A landscape with many valleys, sampled at points; each row gives a point and its height.
From any point a ball rolls to the lowest of the 6 points nearest to it. It stops when none of these is lower. Distance is the straight distance between rows; heights are no part of it.
J681 (h 535): [-21  -7  16 -14  76  17   5 -27 -45  12]
J909 (h 610): [-55  -9  28  15  69  41 -12 -47 -18   6]
J749 (h 620): [-31   0  18   6  56  19  13 -31  21  15]
J326 (h 617): [-31  -3  24   1  82  27  -3 -34 -44  10]
J245 (h 606): [ 13  13 -15   0 -58 -12 -12   4 -23 -22]
J538 (h 366): [ -6  -4  10  -2  40   3  25 -23  37  20]
J763 (h 331): [ 13 -18  27 -13 -12   5 -20 -25 -47 -55]
J613 (h 677): [ 45  14  -5  -4 -43 -25  -9  34 -26 -18]
J880 (h 263): [ 29   2   3 -22  54  -7  35   4  -1  27]
J545 (h 374): [ 60  20 -10 -30 -40 -34 -20  80  -4 -24]
J992 (h 367): [ 21  -3 -15  -3  29 -13  48  30  69  26]
J580 (h 573): [-54 -17  34  23  69  41 -22 -44  -7   6]
J523 (h 449): [ -4   6   6   5 -53   1  -3 -21 -54 -29]
J273 (h 244): [ 55   4 -40 -29 -38 -22 -28  95   1  -7]
J725 (h 488): [ 33  19 -44  -4 -65 -29  -6  48  -6  -9]
J587 (h 309): [  8  10   5 -20  62  -9  40  -3 -29  25]
J915 (h 691): [ 30  19 -18 -14 -60 -26 -16  22 -21 -23]
J639 (h 482): [ 46  17  26 -29 -14 -23 -12  26  -1 -55]
J481 (h 185): [ 42 -10 -13 -21  44 -22  43  31   7  38]
J12 (h 356): [  9 -13  29 -13  -9  11 -25 -36 -62 -52]
J948 (h 607): [-57  -4   3  33 -14  22  -5 -46  20   7]
J45 (h 311): [ 10   0   2  -6  39 -16  33  -5  38  24]
J392 (h 422): [-21 -22  11   2 -38  18 -28 -39 -69 -51]
J129 (h 420): [ 27   2 -49  16 -39  -8  16  74  78  41]
J496 (h 293): [ 27   0 -23 -27  47 -17  43   6 -25  27]
J729 (h 362): [-62 -10   6  37 -25  25 -14 -55  -5  -2]
J785 (h 608): [ 17  21 -28  12 -70 -26  -6  18   0   3]
J599 (h 653): [-27 -10  24  -3  70  22   3 -28  -6   6]
J109 (h 621): [-28  11 -17  17 -50  -1  -7 -25   2  -1]
J55 (h 431): [-26   4  -2  14   3   0  20 -26  48  26]
J511 (h 440): [ 70  14  -9 -46  -5 -27 -33 103  43 -33]
J573 (h 397): [ -5   3 -12 -13  50 -10  16 -19 -60  21]
J400 (h 341): [ 13   1   0  -7  23 -10  43  14  59  38]
J643 (h 222): [-69 -20  15  49 -17  30 -33 -59  -5  -5]
J303 (h 380): [ 39   6  38 -41 -10 -17 -16   8 -17 -54]
J809 (h 603): [ 64  -9 -40 -29  29 -14  46  82  20  43]
J468 (h 371): [ 20  24 -28   8 -62 -31  16  48  57  31]
J782 (h 221): [-50 -24  12  27 -35  36 -46 -47 -69 -25]
J42 (h 231): [-40  -1 -18  33 -40  11 -12 -36  -4   2]
J62 (h 444): [ 26   2 -28  15 -10  -6  23  61  92  39]
J376 (h 602): [ -9 -52  50  -4   5  31 -54 -49 -58 -63]
J958 (h 540): [-33   5   7   6  17  12  22 -30  38  20]
J714 (h 395): [-42 -14 -10  32 -36  25 -46 -51 -56 -22]
J615 (h 60): [ 31   7   3 -14 -32  -1 -14  -1 -41 -38]
J534 (h 758): [ -2  16 -19  23 -59 -22   3   2  13   1]
J541 (h 475): [-75  -9  24  29  37  42 -14 -46  16   9]
J382 (h 312): [ 33  20 -39   3 -59 -26 -17  75  15  12]
J277 (h 363): [ 24  -4  45 -26  -2  -1 -13 -10 -25 -65]
J604 (h 601): [ 62  13  13 -39  -9 -34 -22  52   9 -42]
J997 (h 585): [-16   9 -19  14 -43   0  12  -2  33  23]
J269 (h 399): [ 51  -7 -18  -9  27 -10  40  58  65  40]
J600 (h 257): [-49   6   5  33 -10  13   3 -42  33  13]
J740 (h 679): [-59  -9  22  22   9  25   4 -49  22  13]
J569 (h 698): [-53 -16  27   9  85  42 -27 -20 -84  24]
J758 (h 396): [ -8   2   8 -13  52   3  26 -18   7  11]
J414 (h 398): [ 14   7 -22  14 -15 -22  16  21  67  39]

For each start below, name the point where the ball stops.
J109 => J643
J749 => J481
J997 => J643
J326 => J481
J599 => J481
J600 => J643
J785 => J273
J400 => J481
